Points on a hilly landscape, in no order, each with its height.
A climber steps from a point to the highest of its 4 nearest points, and stops where none of them is higher. Distance is the straight distance between rows; heights are no part of it.
q_760 (h 486): [133 158 108 123 133  75 119 117 132  99 189 135 148  98  72 186 109 142
 109 162 178 123  93 143]
q_610 (h 427): [163 144 148 131 160  97 152 103 163 123 167 116 137  96 128 213 143 137
 100 148 138 131 100 144]
q_844 (h 347): [106 106  84  99 139  95 196 155 153 121 143 116 104 140 129  62  65  76
  93 104 172 136 152 151]
q_611 (h 565): [160 111 157 129 148 130 130 103 161 157 153  89 151  87 156 191 154 159
 124 135 130 124 102 142]
q_294 (h 360): [150  93 138 134 155 149  76  95 103 127 122  87 139  84 146 155 165 183
 179 106 101  94  97 139]
q_607 (h 248): [172 109 135 140 184 156  88  95 108 175 129  59 161  70 116 169 143 191
 164 112 156 129 121 119]
q_29 (h 616): [ 71 179  86 151  94 190 101 151 121 121 126 147 118 152 105  93 151 122
 140 129  95 104 139  57]
q_556 (h 331): [120 123 157 123 142 138 169 111  82 101  76 158 115 163 144 137 124 136
 157 134  86 156 147 132]
q_217 (h 516): [138 112 175 121 145 127 155 109  97 104  98 146 117 145 165 143 149 138
 156 123  74 147 128 157]
q_541 (h 569): [ 81 170 100 138 142 189 149 116 103 100  87 151 113 166 102 131 125 117
 140 139  99 141 147  64]
q_810 (h 280): [117 107 115 118  91 125 156 150 149 158 117 139 117 153 137  51  91 110
 104 135 146 127 168 140]
q_644 (h 442): [125 125 146 119 101  61 135 117 124 132 159 152 163 138 112 104 110 101
 157 141 144 110 121 170]
q_200 (h 243): [118 105 123 130  87 126 134 130 116 158 114 161 152 165 121  61 100 123
 136 141 127 130 162 120]
q_152 (h 341): [175 124 147 133 139 127 126 110 159 117 134  88 122  99 121 218 116 138
  77 149 181 178  88 126]
q_598 (h 275): [117  98 133 115  88 119 150 144 143 160 120 146 132 160 125  53  96 107
 119 138 150 127 159 142]
q_824 (h 614): [189 109 159 138 119 143  93 113 139 122 112  71 132 107 127 204 101 128
  83 148 209 194  84 133]
q_287 (h 485): [124 114 147 121  95  75 140 130 128 137 150 147 158 145 114  75  98  95
 144 140 158 108 120 165]
q_190 (h 511): [109  98 157 130 131 173 139 113  81  90  52 126  89 160 166 143 142 128
 161 125  89 138 103 126]
q_367 (h 480): [131 147 144 119 123  57 128 113 134 122 177 149 159 122 107 135 126  98
 150 150 144 104 106 164]
q_860 (h 532): [108 109 134 123 100  75 144 152 145  97 167 115 137 130 121  78  97  99
 115 146 183 100  97 199]
q_779 (h 506): [172 103 138 139 152 149 104  95 155 168 142  65 165  77 126 191 142 154
 134 127 174 150  90 122]
q_680 (h 445): [109  97 133 115 101  94 174 161 148 128 141 116 118 152 129  61  80  92
 111 134 171 128 131 176]
q_966 (h 325): [119 127  29  97 144 109 155 156 163 142 149 146  99 117 134  76  94  95
  83  76 111 109 193 108]
q_6 (h 577): [121 144 133 130 120  61 124 112 139  96 190 145 160 114  91 143 113 116
 133 153 168  98  89 171]
q_501 (h 515): [153 115 183 118 143 112 137 109 132 131 133 130 138 108 165 179 163 154
 147 123  83 126 107 170]
q_315 (h 144): [119 127 139 121 109 130 138 113  97 149 103 178 153 167 111  80 105 117
 159 140 126 141 163 115]
q_535 (h 293): [190 125 149 137 122 135 111 115 137 114 118  86 127 105 114 215  93 130
  69 148 192 199  86 137]
q_781 (h 451): [129 122 168 119 141 129 155 117  85 110  76 149 105 159 157 139 133 133
 155 128  76 158 138 150]
q_405 (h 559): [136  93 176 120 135 145 124 104  97 106  95 126 116 137 177 152 157 152
 166 120  78 130 102 166]
q_374 (h 571): [133  82 156 131 121 156  94 102  86  96  78 111 108 126 165 142 168 146
 173 113  92 116  92 138]
q_410 (h 426): [112 103 150 121  84  90 147 144 147 145 140 138 143 149 124  72  95  92
 131 143 167 116 127 179]
q_141 (h 349): [140 126 171 112 145 101 159 114  95 115 113 161 135 144 147 137 144 129
 153 126  83 152 150 162]
q_18 (h 203): [154 121 134 138 195 156  90 110  70 128 109  70 118  74 106 172 156 211
 179 102 117  86 138 126]
q_847 (h 471): [151  88 162 128 139 136 108  99 136 148 134 100 145  86 164 169 170 168
 159 125  90 116  99 141]
q_16 (h 411): [188 112 148 147 129 146 100 105 154 144 127  66 149 104 122 200 113 130
 105 145 199 171  80 123]
q_595 (h 345): [ 91 162 109 133 137 172 154 126  88 103  78 158 112 163 109 131 124 126
 151 136  99 148 154  78]
q_470 (h 525): [177 105 144 135 139 144 108  99 159 165 144  68 151  91 126 193 138 144
 112 134 178 161  84 122]
q_791 (h 567): [ 45 202  95 145  99 182 107 149 117 119 125 139 124 144 106 112 167 103
 134 117 102 107 129  61]
q_9 (h 87): [160 106 131 140 186 159  85  99  91 152 114  74 146  72 114 170 157 208
 170 106 130  99 131 124]
q_924 (h 504): [141 158 129 128 142  64 127 112 142 105 184 138 159 111  86 169 117 125
 115 160 164 110 101 153]
q_566 (h 578): [ 95 135  94 147  95 177 102 153 138 139 121 156 127 162 120  68 123 127
 121 134 109 123 158  73]
q_137 (h 109): [133 134 159 112 133  91 163 107  89 128 110 164 145 150 132 124 128 128
 158 129 100 146 151 146]
q_369 (h 543): [133  99 171 124 130 144 138 110  86  93  82 130  98 149 176 142 146 143
 156 125  83 134 112 157]
q_498 (h 457): [159  93 147 131 152 151 108  95 150 171 140  82 162  72 150 180 164 161
 140 127 127 124  95 137]
q_683 (h 573): [ 65 183  92 151  86 181  85 164 144 116 137 144 110 135 120  88 167 114
 130 115  97 102 130  66]
q_701 (h 267): [121 109  86 102 133 110 182 169 164 153 129 127 104 144 131  63  79 106
  82 108 153 133 179 132]
q_162 (h 501): [ 86 160  95 146 105 151  88 183 161 108 147 150  71 147 149  74 167 108
  84 100  83  96 132  88]
q_11 (h 448): [144 158 130 126 157  70 141 116 146 110 176 135 154  98  93 189 124 128
 111 158 154 127 104 152]
q_892 (h 523): [137  88 140 135 147 152  69  97  85 111 101  97 125  95 148 147 176 172
 191 109  90  95  88 141]
q_453 (h 392): [115 102 110 123  78 138 128 155 145 161 115 153 117 163 131  49 101 126
 109 142 131 129 170 116]
q_746 (h 542): [122 116 148 122  94  71 133 140 137 120 165 137 153 136 114  96 106  97
 139 153 166 104 100 183]
q_113 (h 452): [182 105 150 142 137 154 103  99 147 162 125  51 156  90 116 181 120 132
 130 126 203 175  84 117]
q_831 (h 456): [109 143  66 132 126 135 117 186 163 111 140 159  60 132 148  69 138 124
  75  98  84  96 176 100]
q_155 (h 176): [205 106 153 130  99 130  73 120 107 101  95  65 131 102 125 205  77 124
  80 137 191 198  84 161]
q_862 (h 434): [192 109 147 144 156 161  94  94 134 176 119  49 172  85 110 179 134 139
 147 121 193 160  94 117]
q_980 (h 164): [157 100 137 133 161 148  87  91 115 159 128  73 160  75 133 174 161 178
 163 115 121 119 104 126]
q_104 (h 352): [ 99 134 139 127 137 180 164 114  86  94  63 150  91 173 137 150 127 127
 147 133  99 150 130  95]
q_270 (h 251): [196 114 147 134 112 127  92 120 123 107 103  72 123 106 128 212  89 126
  73 143 198 200  86 145]
q_663 (h 533): [106 136 111 132 109 160 121 132 108 131  98 176 142 168  99  93 117 127
 143 141 110 143 166  77]
q_380 (h 563): [105 118 142 129 141 178 160 117  88  87  55 131  88 162 156 152 131 128
 152 127  96 146 119 117]
q_431 (h 132): [144 146 161 112 142  80 156 111  92 130 124 164 144 141 128 132 128 129
 162 131  93 142 137 154]
q_494 (h 315): [115 118  74 105 136 106 194 166 160 141 138 111 106 137 131  62  73  85
  93  96 164 134 172 138]
q_168 (h 461): [113 134  63 118 123 132 122 177 161 131 146 154  76 132 150  71 126 131
  75  99  94 105 194  95]
q_682 (h 322): [116 119  45  90 149 104 170 152 170 149 148 137 105 119 134  72  86 104
  83  81 127 116 194 113]
q_85 (h 311): [108 123  33  95 149 105 177 139 169 141 153 136 114 119 134  75  78  75
  98  70 151 128 177 116]
q_913 (h 558): [141  80 154 125 136 152  98  98  92 113 103 105 119 113 166 148 172 162
 179 110  87 110  88 146]
q_981 (h 531): [ 96 153  96 143 115 170 109 132 111 128  94 163 128 171 108 101 129 124
 140 142 103 136 161  65]
q_572 (h 394): [168 118 144 129 143 126 131 109 178 139 148  92 134  96 129 210 131 144
  81 151 165 155  90 137]
q_538 (h 576): [ 69 176  87 142 120 181 112 135 111 119 107 154 126 160  97 118 145 120
 145 130 102 118 143  60]
q_565 (h 135): [126 137 138 127 138 132 147 114  70 115  87 175 134 173 121 121 121 128
 162 129  95 163 166 107]
q_467 (h 530): [109 116  84 127  98 153 118 173 160 146 124 148 105 145 133  63 116 135
  91 130 105 117 177  92]
q_387 (h 378): [125 118  67 105 133 130 156 169 171 148 141 146  92 136 139  63 100 124
  79 102 119 113 195 111]
q_59 (h 455): [155 149 158 129 156  82 155 109 147 122 161 134 156 111 135 194 145 139
 111 136 118 119 115 162]
q_656 (h 564): [118 124 137 126  92  67 120 132 146  96 182 140 154 116  95 115 109 109
 125 149 173  97  92 183]
q_414 (h 151): [133 129 157 121 108  86 144 113 112 149 132 170 170 147 118  93 114 106
 168 135 128 130 131 157]
q_580 (h 491): [109 104 131 125 104  83 166 163 147 100 157 114 111 148 132  64  89  84
 107 138 182 121 123 188]
q_813 (h 365): [ 63 184 112 151  84 174  93 187 140 114 141 148  85 139 148  68 184  97
 113  93  97  86 112  91]
q_413 (h 420): [156 152 141 124 165  79 146 111 151 115 169 126 141  98 112 199 131 138
 103 153 145 126 101 148]
q_619 (h 473): [149 137 178 121 155  91 160 113 121 130 137 140 137 119 157 157 147 141
 145 122  93 123 130 169]
q_170 (h 421): [155 158 110 128 151  81 129 107 137  98 168 129 141 100  80 212 102 143
  89 165 174 142  95 138]
q_403 (h 250): [154 120 126 139 188 152  73 103  72 134 111  77 129  79 111 166 165 203
 187 110 115  93 121 124]
q_932 (h 484): [152 138 174 118 156  87 154 111 140 134 149 138 138 108 146 175 145 140
 126 127 103 117 119 163]
q_599 (h 407): [156 108 128 135 176 144  70  97  76 126 103  86 127  88 131 145 172 188
 189 105 104  84 101 142]
q_895 (h 454): [ 69 189  96 148 131 185 148 129 100 106  97 135 103 153 100 144 134 110
 142 123 101 124 146  57]
q_425 (h 417): [147 154 162 123 153  65 154 116 140 124 170 138 156 115 119 177 142 125
 132 150 125 111 108 165]
q_26 (h 253): [169 143 126 129 138 101 122 116 132  96 137 116 122 105 100 227  87 147
  67 161 190 185 100 137]
q_907 (h 615): [169  99 149 129 142 143 119  97 167 165 147  89 157  88 148 200 155 146
 120 145 155 134  87 134]
q_826 (h 597): [107 127 109 137 101 156 110 135 124 142  98 172 138 159 112  80 117 125
 136 143 115 135 172  81]
q_606 (h 450): [ 50 186 105 149  81 175  88 176 136 123 148 144  95 139 134  76 176  98
 117  94  92  89 107  80]
q_820 (h 403): [113 103 113 112 112  97 186 163 148 130 138 118 103 148 140  63  73  85
  99 121 177 136 148 171]
q_512 (h 6): [132 134 154 111 132 101 142 109  92 132 111 173 156 154 119 106 127 113
 179 139 112 138 152 140]
q_148 (h 598): [ 75 161  89 151  97 189  93 155 137 129 126 153 119 149 111  89 149 121
 122 131  95 111 155  59]
q_955 (h 437): [155 135 159 129 158  99 150 109 155 136 156 117 146 100 138 199 140 148
 109 147 129 126  99 148]
q_446 (h 366): [120 104 125 113 105 108 172 158 147 152 126 126 117 150 138  57  87  99
 103 138 163 128 150 154]
q_95 (h 555): [ 88 147  90 143  97 174  96 184 158 116 143 151  96 147 141  77 152 123
  86 122  86 103 154  85]
q_857 (h 297): [143 146 163 118 146  69 158 114 121 130 149 151 154 124 121 146 131 122
 157 142 116 121 124 169]
q_273 (h 419): [ 46 200 107 144  80 176 101 168 126 114 152 140 110 136 128  92 185  87
 130  96  97  87 111  80]
q_226 (h 201): [109 148 127 134 137 155 149 116  85 106  73 167 121 174 117 123 120 129
 147 138  93 161 157  94]
q_574 (h 384): [113 135 116 136 126 151 137 129  89 128  91 174 138 173 105  95 117 125
 153 141 109 156 164  93]
q_56 (h 393): [ 69 180 115 147  98 153  94 195 142 104 148 138  69 151 158  64 185  92
  94  91  93  95 114  93]
q_805 (h 289): [118 108  88 111 123 121 168 166 164 159 131 134 106 142 138  66  88 110
  82 116 134 127 195 118]
q_731 (h 300): [125 117 150 124  95  91 132 118 117 154 132 162 155 155 119  75  99  99
 149 139 140 121 139 156]
q_174 (h 377): [169 107 143 142 170 158  94 102 127 183 127  63 166  78 109 174 147 165
 158 109 176 141 110 117]
q_944 (h 570): [126 127 148 120 119 101 136 121 102 151 121 169 161 157 115  82 114 114
 162 141 131 139 157 148]
q_863 (h 581): [ 89 143  86 149  91 168  93 167 150 128 133 154 107 152 125  72 139 131
 113 132 102 111 163  66]
q_812 (h 488): [104 160  76 132 125 134  97 197 163 110 141 156  63 140 151  69 151 110
  77  94  81  96 165 102]
q_832 (h 535): [154 102 168 120 137 119 135 103 146 141 142 104 140  92 167 184 162 150
 133 136 100 121 102 151]

Where does a climber stop that starts at each point below?
q_9 -> q_374
q_619 -> q_907
q_431 -> q_374
q_56 -> q_29
q_494 -> q_6
q_446 -> q_6
q_813 -> q_29
q_844 -> q_6
q_682 -> q_29
q_805 -> q_29

Call two points neighbours if one is among the 4 nearest of the other. Go from one point of each pair to the other, from neighbour to neighbour, staying as high as possible. Name the lowest point that can't be avoided.
q_826 / q_944 -> q_731
q_29 / q_824 -> q_595
q_826 / q_29 -> q_566
q_824 / q_6 -> q_16
